Points on a hilly landscape, in no order, each with its height.
A ball rolls from a point to the lowest of its 2 nearest points, and stops where none of them is lower. Distance is the straight distance between rows; heights are no part of it.
Z994: [-6,-4,-19,-5,-15,-15,-16,-13,-26,-4,6,1,-4,3,-7,3,5,-20,6,6,7,6,-10,-3,12,25,-8,-1,-13,3,-2,-22,-6,7,6,-3,4]  (h 363)
Z299: [-20,14,-5,13,18,-17,-20,39,19,-5,-29,3,4,10,5,-4,-2,-22,12,-14,7,6,8,-8,-10,7,-3,15,11,-25,-11,-14,27,7,-7,-6,-24]  (h 274)
Z519: [-15,-5,12,2,5,8,-6,27,14,21,-29,7,-1,12,-1,-12,1,7,-21,-18,16,-33,-4,12,-18,7,9,1,-23,1,-21,3,-17,-5,-11,5,-16]  (h 194)
Z322: [-11,-9,4,3,-4,4,12,20,5,14,-4,7,16,12,8,-1,2,0,-5,-4,19,-20,8,14,14,5,8,-12,14,11,7,8,-27,-24,-24,-29,17]  (h 258)
Z588: [-26,16,-24,5,22,12,-7,37,-33,12,45,-1,8,13,-16,0,0,11,6,-17,28,-2,26,0,20,23,-37,15,-6,4,1,18,-5,-11,-7,-33,-10]  (h 682)
Z950: [-15,5,31,20,9,8,-21,-8,-30,-11,-33,28,-21,10,-6,22,28,3,-35,-13,-23,-11,0,-3,-38,-5,0,-10,-25,-5,-1,0,18,11,25,10,-35]  (h 179)
Z440: [19,5,-26,-17,-10,-3,10,-3,0,0,48,-20,12,-12,10,-2,0,8,34,13,0,23,6,-12,29,2,-2,-6,10,27,2,2,-5,-7,-2,0,18]  (h 709)
Z674: [-12,12,-15,20,12,-20,-14,-4,-13,-26,19,12,-10,4,-5,17,14,-13,18,-4,-19,33,12,-3,8,5,-23,9,-5,-11,2,-7,43,12,-2,5,2]  (h 198)
Z103: [-15,7,7,11,11,-15,-10,17,21,-15,-34,0,-7,5,3,1,2,-16,1,-15,-12,7,5,-5,-18,-14,3,7,9,-26,-8,-13,33,0,2,-3,-21]  (h 250)
Z537: [28,-7,22,3,6,-5,16,-40,-6,-18,-35,13,-20,-23,-9,-15,10,15,4,19,-19,4,-32,4,-6,-1,11,-18,-9,-26,-5,-28,-12,13,6,19,-11]  (h 325)
Z186: [14,-1,9,-12,-17,-10,3,-33,-5,-16,-42,-9,-18,-12,-6,-1,-13,-11,11,-8,-9,-1,-19,-9,-15,-28,-2,-11,16,-28,-3,-30,4,17,33,5,-6]  (h 384)
Z77: [-3,6,11,20,33,-10,1,19,37,-7,-29,3,-9,0,-11,-10,-7,-4,-16,0,-2,5,-6,-8,-27,7,15,23,-19,-15,0,-1,44,20,3,25,-36]  (h 158)
Z369: [-12,10,-26,3,18,2,-11,42,-16,16,29,0,13,13,-9,-9,7,-2,16,-9,31,-3,7,-3,27,31,-24,12,-11,-2,-18,-6,-7,-9,-16,-17,-15]  (h 688)
Z557: [-4,1,-11,11,9,-16,-2,21,46,16,-28,-26,0,-5,-6,-25,-25,-19,0,4,21,-5,-9,-16,-11,12,17,29,4,-2,-12,-15,18,20,0,6,-21]  (h 739)
Z330: [10,-12,5,0,19,-11,-5,18,22,-2,-38,14,4,6,9,-27,6,0,8,-3,8,-7,-21,12,7,12,17,-7,-5,-20,-29,-22,-21,-4,-16,16,-11]  (h 241)
Z128: [3,-15,30,23,21,-7,9,-2,10,-19,-27,21,-11,2,-6,2,10,6,-24,10,-26,-7,-1,-1,-17,2,18,-9,-12,-10,-1,0,17,-8,-20,12,-6]  (h 216)
Z29: [11,-9,-7,-5,10,-1,3,22,24,13,-7,-5,13,4,11,-27,0,5,15,0,18,-5,-17,8,19,16,12,1,-2,-5,-25,-13,-25,-11,-23,7,-2]  (h 214)
Z198: [29,-5,-21,-27,-18,-7,10,-32,-3,-21,11,-15,-1,-15,11,-13,-3,2,36,13,-4,23,-7,-6,22,2,5,-21,13,12,10,-25,-9,3,6,5,32]  (h 190)
Z730: [-9,-10,-6,11,7,-14,-9,6,-24,-8,-14,28,1,15,-5,9,22,-7,1,7,6,-3,0,4,21,32,4,-20,-8,6,-1,-22,-20,-7,-20,-10,8]  (h 428)
Z838: [-12,9,-18,-8,-5,4,0,-1,-15,3,42,-13,6,3,-9,9,3,3,7,-1,5,8,12,6,12,6,-19,7,-6,14,11,17,4,-7,2,-11,10]  (h 668)
Z196: [-15,27,-1,4,22,20,-2,42,8,7,22,2,13,5,26,5,-1,18,14,-28,2,10,15,11,11,-14,-14,11,14,-12,-15,29,-4,-17,-13,-20,-6]  (h 560)
Z17: [-3,-5,11,30,33,-13,-1,43,27,-1,-18,15,7,11,0,-8,-3,1,-6,6,0,1,9,-9,-8,15,13,13,5,-7,-2,2,22,2,-37,9,-11]  (h 301)
Z421: [-17,-7,0,21,14,-19,-21,11,-31,-15,-35,35,-3,22,-4,19,27,-15,-4,2,-7,-2,8,0,2,27,6,-21,-3,-2,-3,-25,-10,4,-17,-6,-6]  (h 416)
Z655: [30,-5,7,-4,-5,19,20,-26,21,5,34,-19,-1,-19,-3,-1,-15,17,-4,20,-22,6,-8,-18,-7,-8,3,11,-4,16,6,17,16,3,-3,21,3]  (h 673)
Z312: [6,6,-17,-24,-17,2,-1,-1,11,4,1,-21,8,-2,11,-7,-6,-9,23,-11,13,0,-7,4,11,-7,-3,-2,17,-2,-6,-11,-15,-1,6,-8,11]  (h 633)
Z826: [24,2,-12,-19,-1,4,9,-5,26,6,3,-20,4,-15,12,-19,-5,9,24,2,-3,6,-20,-2,9,-4,5,6,8,-8,-19,-14,-8,5,0,18,-1]  (h 645)
Z255: [-10,-4,23,30,25,2,3,39,27,-3,-13,13,4,10,8,-4,-9,7,-21,-6,-7,-9,14,-10,-20,-7,8,9,1,-4,-7,16,18,-12,-36,-3,-7]  (h 315)
Z895: [18,2,5,-13,-21,9,-9,-39,-58,2,-7,9,-10,-8,-8,9,8,-11,1,3,4,2,-27,4,0,-10,0,-16,-3,-6,7,-11,-25,29,48,23,1]  (h 335)
Z475: [20,-4,-5,-18,-13,5,-4,-36,-41,1,4,6,-11,-14,-7,1,9,2,3,7,2,4,-32,5,5,12,-6,-7,-23,-9,-6,-19,-20,19,28,28,-4]  (h 318)
Z113: [22,5,-1,-33,-28,9,5,-41,-34,-6,-5,-5,-7,-18,-3,11,-4,-4,23,-8,10,1,-11,8,-4,-27,-7,-12,5,-14,13,-8,-11,25,44,24,10]  (h 316)
Z803: [1,21,-11,-23,-14,2,-7,11,10,-4,2,-13,12,6,21,1,-1,-6,30,-28,11,9,12,11,12,-26,-12,-6,32,-9,0,4,-11,-11,14,-20,12]  (h 620)
Z450: [20,-9,6,25,22,-9,1,37,39,21,10,4,22,4,13,-16,-17,7,5,19,9,7,5,-22,13,10,16,11,20,5,-22,7,1,-6,-37,4,-5]  (h 260)
Z842: [-27,-7,11,-4,-2,19,-4,1,-27,22,10,20,1,15,-12,7,20,18,-34,2,5,-18,25,23,4,6,-3,-4,-24,20,27,30,-24,-9,13,-11,5]  (h 161)
Z746: [18,-3,28,2,11,26,25,7,42,11,-8,-8,-13,-11,3,-17,-8,26,-18,-14,0,-17,-18,-3,-23,-28,11,8,-19,-9,-17,19,5,0,-2,21,-21]  (h 254)
Z342: [11,-12,15,6,21,-8,0,2,5,-6,-32,23,-5,3,0,-16,17,8,-4,6,-6,-6,-17,16,2,18,20,-14,-20,-14,-21,-17,-19,-3,-18,25,-10]  (h 261)
Z783: [-12,9,0,29,39,-25,-7,52,31,-1,-31,9,11,12,3,-8,-8,-11,7,-2,11,5,13,-11,-11,18,13,17,21,-13,0,-5,32,12,-25,-2,-20]  (h 290)
Z345: [-21,5,3,21,31,-14,-14,20,16,-12,-26,13,-8,8,-18,0,0,-12,-20,0,-6,3,3,-6,-26,26,0,23,-25,-10,11,-3,50,25,3,21,-33]  (h 142)
Z575: [12,7,14,-9,-2,5,11,-8,7,-20,13,3,4,-1,18,15,10,11,9,-6,-23,17,13,14,5,-34,2,-15,25,-9,17,18,3,-20,1,-4,19]  (h 399)
Z90: [15,-15,9,36,23,-6,-3,25,28,15,23,10,19,4,-2,-4,-24,12,-17,32,2,14,13,-35,2,19,7,25,8,14,-5,19,20,2,-32,9,-8]  (h 277)
Z122: [-22,-1,11,5,-11,0,6,14,13,2,-20,-1,7,9,13,5,-7,-10,-10,-13,8,-19,15,9,-7,-16,7,-11,26,3,8,7,-10,-18,-11,-37,15]  (h 285)
Z112: [9,-6,-10,-1,1,-5,13,-3,36,18,-14,-30,0,-18,-7,-33,-29,-6,-2,14,13,-7,-18,-16,-5,9,14,24,-3,3,-15,-16,5,18,-2,16,-11]  (h 736)
Z470: [-5,-2,8,-13,4,18,3,-4,-22,8,16,23,6,6,6,13,33,16,-13,-1,4,-1,13,34,21,-2,-2,-10,-22,3,20,27,-29,-13,8,4,8]  (h 126)
Z890: [-20,-2,8,-9,-17,12,-5,8,6,27,-37,-11,-4,2,3,-4,-16,-9,-33,-24,29,-42,-8,3,-25,-18,6,2,-7,4,-11,0,-18,5,18,-10,-14]  (h 751)
Z50: [-16,2,-11,19,13,-20,-12,4,-8,-17,-4,13,-8,6,-9,10,10,-18,6,5,-11,17,9,-5,1,22,-9,8,-6,-10,5,-16,30,11,-10,2,-3]  (h 162)
Z504: [16,7,23,-25,-8,15,18,-21,5,-12,-2,-1,0,-12,18,12,13,11,10,-12,-14,5,13,22,-6,-49,2,-13,18,-15,26,21,0,-10,23,3,8]  (h 362)
Z562: [19,-10,7,-9,-2,9,17,-26,-1,-2,4,2,-6,-12,-1,-5,11,17,-3,13,-8,-4,-21,13,8,10,10,-9,-16,-1,1,-4,-19,-4,-4,20,9]  (h 71)
Z528: [10,1,-23,-22,-34,-15,-3,-36,-21,-24,15,-9,-1,-4,-2,8,1,-12,28,-1,4,18,7,4,15,-6,-3,-18,10,14,20,-12,1,11,14,-9,35]  (h 253)
Z57: [17,7,-12,-17,0,20,11,-13,11,6,44,-18,-1,-14,-3,0,-2,22,14,8,-17,14,-10,-3,3,-4,-12,17,-15,10,-4,15,16,6,8,24,-6]  (h 681)
Z986: [-7,1,-13,12,5,-17,-5,12,10,-3,-4,-3,0,4,-2,-2,0,-18,14,7,1,11,3,-10,10,18,-1,8,8,-5,-1,-17,17,5,-14,-10,4]  (h 192)
Z218: [-1,-6,0,12,-2,-25,-25,-17,-21,-11,-56,12,-11,0,-9,-11,-7,-34,-12,14,1,-3,-21,-11,-10,22,16,-9,1,-7,-10,-42,-9,28,14,8,-16]  (h 385)
Z577: [-17,-13,8,21,-7,-7,7,-6,-5,-4,-9,8,-9,8,-15,12,-1,-7,-25,15,-15,-16,11,-6,-10,16,7,-5,-3,17,19,1,6,-7,-20,-14,18]  (h 136)
Z368: [3,-1,13,-16,7,13,-1,-3,-17,2,-7,25,7,7,17,13,37,12,-5,-8,3,1,-3,35,13,-12,7,-20,-10,-11,1,10,-34,-14,12,8,0]  (h 84)
Z206: [4,10,22,2,9,32,15,15,40,9,14,-10,1,-5,12,-5,-14,26,-20,-18,-10,-5,-3,-5,-21,-33,1,18,-6,2,-13,36,14,-8,0,7,-16]  (h 278)
Z545: [15,4,21,-17,2,22,18,-8,20,3,-13,-6,-6,-13,8,-2,8,24,-2,-17,0,-12,-21,13,-15,-31,3,-3,-6,-24,-8,9,-6,-4,13,17,-15]  (h 282)
Z623: [-18,3,20,-7,-22,-1,-10,-17,-20,0,-38,5,-8,4,11,20,5,-20,-22,-19,4,-14,12,10,-26,-43,8,-15,18,-3,12,1,-5,7,39,-23,-2]  (h 242)
Z445: [-9,9,-14,-4,-3,-4,-10,22,31,17,-15,-23,3,-2,3,-15,-18,-19,7,-13,17,-7,-8,-11,-5,-2,-3,23,6,-9,-22,-10,9,7,2,-4,-17]  (h 743)
Z669: [-4,16,-13,0,-3,-16,-20,-16,-23,-29,24,8,-7,4,0,19,17,-10,23,-16,-16,34,4,5,8,-9,-23,-3,-3,-15,-2,-5,28,8,13,7,6]  (h 239)
Z348: [-4,13,-18,-26,-12,8,-20,18,-25,13,21,-3,16,11,13,4,6,-13,14,-21,33,-1,-6,18,22,1,-17,-1,-6,-7,-6,6,-30,-6,18,-4,-6]  (h 705)
Z482: [-30,7,10,2,-19,-1,-9,-12,-15,-3,-20,3,-9,4,0,21,1,-18,-22,-15,-1,-13,16,9,-24,-22,0,-6,6,3,12,7,8,3,19,-23,5]  (h 207)
Z878: [-11,2,-28,-5,10,6,-9,23,-11,13,42,-11,10,10,-16,-12,7,11,8,3,16,4,0,-3,19,31,-26,20,-28,4,-13,4,-2,-6,-3,3,-16]  (h 693)
Z231: [10,-6,13,3,1,2,10,4,12,-11,8,6,12,6,17,8,5,8,1,0,-11,6,7,6,11,-15,7,-15,25,-3,11,10,-10,-26,-16,-11,24]  (h 429)
Z651: [18,-7,-9,5,-1,-9,9,-1,34,14,8,-20,6,-15,2,-20,-24,-3,7,28,-5,9,-9,-24,3,9,16,16,11,11,-9,-5,11,8,-9,8,2]  (h 732)
Z89: [-4,-1,-6,7,-22,-28,-3,-22,7,-27,-19,-8,-13,4,-6,6,-8,-27,14,0,-16,15,11,-10,-5,-10,0,-9,29,-1,10,-21,25,6,3,-22,24]  (h 448)
Z259: [-9,0,-10,8,-21,-3,9,-13,16,7,18,-32,-5,-6,-14,3,-29,-16,-7,10,-9,-3,12,-21,-14,-6,-3,16,12,29,12,12,27,5,-3,-20,15]  (h 492)
Z127: [3,-15,17,-5,6,3,2,0,-6,0,-30,28,10,11,15,3,27,10,-5,-6,2,-9,-5,32,12,-10,20,-31,5,-3,-3,-1,-42,-21,-2,-3,9]  (h 135)
Z981: [-3,8,-34,-24,-21,-2,-16,11,-29,13,35,-24,15,8,-5,-8,-5,-23,23,-8,40,-1,-4,-1,17,14,-23,3,-3,5,-7,-4,-16,1,17,-15,-5]  (h 710)
Z87: [11,1,-13,-25,-32,-5,-5,-45,-34,-12,12,-9,-10,-11,-9,12,0,-11,15,-1,4,8,-6,5,1,-10,-8,-9,-4,2,15,-11,1,22,30,12,17]  (h 292)
Z324: [-13,-12,7,-5,2,13,5,28,4,27,4,4,13,16,-3,-14,4,18,-18,-7,24,-29,4,23,5,9,4,-2,-16,14,-5,22,-32,-23,-17,-7,3]  (h 233)
Z295: [2,-8,-13,-7,-23,-8,-11,-25,-28,9,-22,-13,-12,-13,-18,-18,-28,-26,-8,14,16,-13,-31,-17,-7,17,-2,8,-11,-3,-10,-35,-12,34,24,13,-8]  (h 361)
Z503: [-1,-22,-13,4,-1,-12,4,-24,-22,-1,8,3,-8,-4,-20,-17,7,4,-11,35,-3,0,-11,-1,14,47,7,-4,-32,17,6,-22,-12,3,-11,8,8]  (h 464)
Z501: [41,2,3,-12,5,13,23,-21,26,-2,13,-15,-5,-32,9,-14,-5,22,27,14,-20,15,-24,-14,0,-13,6,4,2,-10,-11,-5,8,12,7,34,-6]  (h 656)
Z865: [15,9,-7,-15,-7,17,12,10,17,18,42,-23,21,-7,16,1,-17,16,12,6,1,1,11,-2,12,-16,-1,5,17,23,3,33,-12,-16,-5,-3,8]  (h 535)
Z152: [1,-15,25,17,9,-6,7,-13,-7,-22,-19,27,-10,5,-2,15,22,7,-18,13,-31,-1,-1,9,-7,1,17,-21,-2,-7,9,-3,2,-17,-16,3,9]  (h 188)
Z644: [2,3,-2,-10,-22,-20,-8,-20,3,-25,-31,-11,-13,4,1,4,-9,-20,15,-16,-12,8,2,-5,-13,-29,-3,-9,29,-16,2,-23,18,4,23,-14,9]  (h 417)
Z95: [-16,0,-6,-9,-19,1,-7,8,17,18,-32,-21,-1,2,3,-9,-23,-24,-10,-21,26,-28,-11,-6,-16,-12,1,8,6,-6,-15,-13,-9,5,10,-13,-10]  (h 748)
Z241: [22,-9,25,16,12,4,4,15,30,-5,8,8,23,6,27,3,-9,17,-6,1,-12,8,10,-12,5,-22,10,-10,36,-7,-8,17,-8,-32,-30,-4,15]  (h 454)
Z983: [13,-4,7,30,17,5,-2,23,19,14,36,10,19,1,6,10,-27,16,-12,21,-5,13,20,-35,6,1,-5,18,18,13,-9,29,11,-9,-34,-8,-3]  (h 291)
Z906: [21,-7,-24,-14,-22,-8,12,-23,1,-1,43,-30,6,-18,4,-7,-18,1,26,26,-6,16,5,-20,12,5,5,-4,13,33,8,-3,6,2,-3,1,24]  (h 718)
Z455: [11,0,3,6,13,6,6,27,31,14,14,-4,16,3,13,-13,-4,13,6,1,1,-1,-6,-3,12,2,7,7,6,0,-20,10,-10,-17,-27,6,0]  (h 240)
Z283: [-6,9,-8,-15,-19,6,7,-13,-4,0,24,-19,3,-2,0,12,-5,-6,6,-4,3,1,16,10,4,-13,-7,1,9,14,22,17,1,-5,4,-13,21]  (h 659)
Z701: [-14,-8,14,17,5,-6,0,-14,-30,-18,-11,33,-9,12,-5,31,32,3,-21,10,-21,1,11,14,3,8,10,-26,-2,8,18,-1,-9,-13,-8,-7,19]  (h 143)
Z879: [-9,2,22,10,7,-1,8,-3,24,-16,-35,-4,-21,-4,0,3,-4,-5,-17,-11,-13,-10,-1,-7,-30,-29,8,1,-3,-18,-3,-5,31,2,9,-1,-24]  (h 215)
Z563: [-9,-8,4,22,-1,-18,-29,-11,-30,-9,-56,22,-3,18,-7,5,13,-28,-14,7,-5,-9,-4,-6,-9,22,20,-25,6,10,-7,-34,-20,11,-1,-6,-8]  (h 400)
Z301: [-9,-9,-7,4,7,-5,-3,0,-33,-2,14,24,1,11,-10,11,31,11,-9,11,4,0,1,11,27,30,-3,-15,-24,13,8,-5,-26,-14,-10,2,9]  (h 442)
Z285: [5,-5,30,23,23,2,13,8,38,-11,-25,4,-15,-1,-5,-8,-5,4,-25,1,-17,-7,-4,-11,-29,-14,16,8,-15,-13,-2,7,34,2,-8,15,-24]  (h 182)
Z993: [10,15,-14,-34,-34,11,4,-28,-4,-3,10,-29,-1,-19,-2,10,-19,-5,26,-18,10,-2,9,4,-11,-38,-9,3,16,5,16,7,9,19,31,9,14]  (h 657)
Z184: [15,1,-10,15,15,-16,1,36,38,14,4,0,16,3,14,-17,-13,-5,25,15,4,16,3,-23,20,11,12,8,34,-1,-17,-10,8,1,-20,-11,-2]  (h 257)
Z414: [-11,1,22,22,14,21,5,31,29,7,11,0,8,5,12,-2,-20,17,-24,-11,-7,-7,15,-12,-15,-14,0,15,4,5,-8,36,11,-17,-23,-10,-2]  (h 302)
Z3: [0,24,0,8,20,6,2,37,10,-7,22,5,13,4,30,9,-3,16,24,-21,-9,21,22,0,17,-26,-11,-4,40,-11,-7,24,-4,-20,-13,-27,8]  (h 576)
Z157: [-9,18,0,-5,7,25,7,29,19,20,29,-14,19,1,17,-1,-11,17,3,-17,8,-3,12,8,4,-15,-6,13,10,5,-7,38,-9,-19,-8,-15,-1]  (h 548)
Z877: [14,-8,21,4,15,14,12,14,36,16,-8,-3,-4,-1,-3,-27,-6,21,-16,-7,6,-19,-18,5,-14,-3,13,11,-24,-3,-25,12,-7,-5,-16,24,-13]  (h 234)
Z664: [-1,-8,-23,-11,-18,-8,-13,-17,-18,7,5,-19,-5,-5,-14,-12,-11,-20,3,9,12,-1,-18,-8,-1,23,-11,14,-18,0,-9,-22,1,20,14,8,-5]  (h 348)
Z359: [32,-10,-4,-25,-8,3,19,-29,1,-16,9,-3,3,-15,13,-7,8,12,20,14,-7,13,-16,8,24,2,11,-21,7,6,12,-13,-26,-9,1,14,27]  (h 133)
Z317: [1,-1,-17,1,0,11,7,12,20,23,49,-27,13,-3,-15,-10,-26,13,-1,23,-9,7,8,-25,-1,5,-13,27,-2,32,-9,30,17,1,-3,-2,-10]  (h 511)
Z230: [6,7,-16,11,13,-19,-3,28,18,-2,-1,4,6,11,10,-12,1,-13,35,2,7,19,9,-18,27,14,-2,1,36,-6,-10,-23,10,0,-16,-25,6]  (h 228)
Z483: [-27,4,13,13,8,-1,-20,12,-12,-4,-32,21,-9,14,-3,13,12,-6,-28,-13,-9,-18,8,-1,-26,7,-2,-2,-19,-3,-6,-2,10,6,1,0,-19]  (h 147)
Z565: [-13,-6,-9,8,-9,10,8,0,14,14,28,-24,-1,3,-23,-8,-23,3,-16,14,-4,-9,9,-18,-9,11,-9,24,-5,28,9,19,19,-2,-7,-13,2]  (h 502)
Z383: [11,-10,21,-12,-10,17,19,-36,-13,6,-5,12,-11,-9,-5,12,21,14,-17,9,-6,-13,-4,22,-5,-11,11,-14,-12,2,23,14,-20,0,15,11,8]  (h 121)
Z918: [8,-8,-23,-8,-16,-9,11,-20,13,11,19,-34,-2,-18,-8,-19,-22,-9,14,28,-3,8,-4,-22,1,12,6,15,4,21,0,-14,15,16,-1,2,10]  (h 726)
Z903: [-15,-9,-4,36,21,-23,-2,8,-6,-16,-2,19,-9,7,-18,11,2,-13,-10,20,-16,11,15,-14,-3,33,-3,11,-4,5,24,-10,39,14,-25,1,6]  (h 134)
Z37: [-4,-11,18,-8,4,19,7,15,15,27,-7,4,-2,6,-8,-18,1,27,-26,-10,16,-31,-9,20,-12,1,9,4,-32,8,-12,20,-22,-10,-4,14,-7]  (h 213)
Z951: [8,-12,4,-12,5,3,2,14,13,8,-22,14,16,11,15,-11,11,6,7,-12,18,-12,-16,27,17,0,15,-22,3,-4,-18,-7,-45,-21,-11,-2,7]  (h 178)
Z417: [-29,2,17,23,24,-4,-13,16,2,-15,-31,24,-14,14,-13,11,7,-2,-29,-10,-22,-8,14,-7,-33,9,-7,11,-28,-6,8,4,39,14,-4,7,-28]  (h 122)
Z496: [-4,17,-22,-33,-29,16,-6,-14,-11,12,28,-36,4,-10,-8,5,-22,-8,13,-19,19,-5,6,4,-11,-23,-22,18,-2,9,7,19,9,15,32,5,-1]  (h 666)
Z699: [43,-9,4,-11,-3,14,22,-25,18,3,28,-15,2,-27,9,-12,-9,22,11,25,-17,9,-17,-13,5,-2,11,0,1,8,-1,1,-4,-2,-6,27,10]  (h 665)
Z957: [-27,10,-19,-1,6,11,-3,15,-37,7,51,-3,6,13,-20,6,4,14,-1,-8,17,3,29,10,18,16,-33,8,-14,15,21,31,-7,-11,7,-27,4]  (h 676)
Z929: [9,-2,28,-12,0,9,11,-14,0,-7,-30,10,-8,-7,12,7,19,17,-4,-16,-8,-8,-11,19,-16,-39,11,-17,5,-27,0,1,-10,-11,21,2,-14]  (h 314)
Z492: [-13,22,8,-7,6,5,-2,22,6,-12,3,1,12,7,33,10,2,8,17,-32,-3,15,28,21,6,-36,-8,-7,34,-19,6,23,-3,-21,6,-30,10]  (h 598)
Z582: [-27,3,-7,21,9,-6,2,12,-48,-8,19,28,-5,12,-14,28,14,-1,-11,-2,9,-1,33,3,15,14,-17,-10,8,17,31,8,-6,-9,-19,-41,23]  (h 140)
Z341: [29,-4,16,-5,-3,-11,10,-38,-10,-25,-43,2,-21,-20,-8,-10,0,6,18,8,-18,11,-27,-7,-8,-19,1,-14,8,-39,-3,-37,4,16,28,15,-16]  (h 356)
Z726: [-13,-6,7,-10,-19,10,-14,1,-16,28,-41,5,8,9,9,0,0,-18,-23,-17,29,-31,-7,14,-12,-14,15,-12,9,7,-5,-3,-41,2,24,-11,-4]  (h 756)
Z65: [-29,0,2,19,0,-4,-14,-5,-50,-7,0,34,-5,19,-9,36,29,-3,-20,-1,-2,0,24,10,7,13,-4,-19,-3,16,24,2,-10,-4,-1,-20,15]  (h 96)
Z688: [-12,-1,34,0,-5,11,3,-12,-8,-1,-40,13,-13,-2,10,14,17,7,-28,-16,-1,-21,0,14,-32,-39,12,-15,-2,-9,4,6,-2,-3,30,-8,-19]  (h 281)
Z197: [-16,16,-17,-18,-31,3,-16,-8,-20,7,17,-20,0,2,-5,10,-16,-24,2,-21,18,-5,4,5,-12,-15,-22,12,-2,2,6,13,7,12,29,-12,1]  (h 671)
Z700: [4,-5,10,21,0,7,9,10,11,8,31,-4,16,4,4,10,-18,8,-13,11,-3,1,17,-20,5,-3,-3,4,21,17,10,26,1,-21,-31,-18,18]  (h 312)
Z535: [9,3,1,-6,1,2,-9,-21,-22,-10,3,14,-13,-3,-4,9,22,1,1,-1,-12,9,-21,9,1,10,-7,-2,-25,-20,-9,-12,0,9,15,25,-11]  (h 299)
Z117: [10,-18,-9,0,-11,-15,11,-33,-7,-10,2,-6,-7,-15,-8,-15,-3,-6,2,33,-9,8,-13,-7,12,28,12,-8,-9,11,8,-26,-5,5,-10,2,21]  (h 477)
Z356: [28,-16,25,6,15,-8,13,-19,8,-22,-28,20,-10,-10,2,-14,15,15,0,16,-23,4,-23,13,3,2,21,-21,-3,-20,-9,-17,-13,-9,-13,18,-1]  (h 293)
Z996: [-3,13,-2,-2,10,-3,-22,-2,-21,-21,9,20,-8,5,4,18,27,-4,9,-15,-17,22,-9,12,4,-1,-20,0,-18,-29,-9,-6,17,2,14,19,-15]  (h 276)
Z306: [19,16,-14,-30,-8,20,5,-21,-6,-2,41,-16,2,-16,4,10,9,16,26,-7,-4,15,-4,12,6,-16,-16,7,-10,0,5,15,7,4,21,25,0]  (h 689)
Z594: [-15,-3,0,0,-18,-4,-3,-25,-18,2,-10,4,-13,4,-11,18,6,-10,-21,4,-4,-13,3,7,-8,5,3,-8,-5,13,14,-1,-5,2,10,-9,13]  (h 170)
Z510: [18,2,-3,-25,-21,14,18,-25,9,0,11,-25,-2,-20,3,4,-12,4,13,-1,-3,-2,-1,3,-4,-23,1,0,14,8,15,4,0,3,14,9,18]  (h 647)
Z963: [-18,16,-17,-9,0,7,-22,21,-36,8,32,6,7,14,0,11,13,-4,2,-19,20,4,2,12,18,14,-30,5,-19,-6,-4,12,-13,-7,11,-6,-9]  (h 700)
Z547: [-30,13,-2,16,11,3,-1,20,-29,-5,16,17,-1,10,0,22,5,0,-4,-16,6,-1,30,9,6,4,-18,-3,9,1,18,16,-1,-10,-15,-38,13]  (h 175)
Z305: [-24,5,1,4,3,5,-10,23,2,8,-14,9,0,12,0,1,3,-3,-12,-15,9,-16,4,5,-10,9,-7,7,-11,-5,-10,3,-2,-5,-8,-7,-10]  (h 174)
Z958: [13,6,-17,-2,-3,3,7,12,19,22,52,-20,19,-10,6,2,-29,9,16,22,-9,12,12,-27,11,-6,-6,10,18,29,-13,27,5,-3,-9,-8,-3]  (h 522)
Z848: [-18,-18,-13,9,-1,-9,-10,-3,-36,5,17,11,-5,15,-32,2,19,9,-17,23,2,-10,6,-3,15,47,-8,-6,-31,23,13,-6,-14,-6,-7,-3,4]  (h 453)
Z377: [-12,6,-12,3,-32,-18,2,-22,4,-11,2,-19,-6,1,-10,8,-19,-28,11,-2,-5,3,17,-9,-7,-12,-3,-2,29,16,16,-5,22,6,0,-32,29]  (h 473)
Z549: [23,8,-26,-33,-9,6,5,-12,-8,-6,39,-17,10,-13,14,-1,11,10,35,1,6,21,-4,8,29,-1,-7,-6,-4,10,3,-4,-15,-5,11,16,13]  (h 699)
Z170: [18,-6,-20,-20,-7,5,0,-27,-20,8,14,-15,-6,-21,-9,-23,-5,6,9,16,8,6,-31,-4,8,25,-11,13,-32,-9,-12,-25,-6,21,16,32,-10]  (h 334)
Z882: [0,-6,-11,7,-1,-24,-14,-20,-13,-3,-34,1,-11,-14,-17,-22,-17,-29,-8,25,11,2,-22,-10,-9,34,7,10,-17,-8,-3,-39,7,37,16,18,-15]  (h 372)
Z941: [-13,-18,10,33,9,-8,4,-2,-5,-13,0,16,-13,9,-20,10,-2,-4,-29,24,-24,-4,15,-18,-10,26,2,5,-9,14,25,2,28,-1,-29,-1,14]  (h 108)

For each start below, name the point where the ball stops.
Z726 | Z29
Z929 | Z941
Z826 | Z29
Z878 | Z510
Z414 | Z417
Z157 | Z29
Z545 | Z417
Z322 | Z417
Z890 | Z29
Z255 | Z417
Z301 | Z664
Z895 | Z562
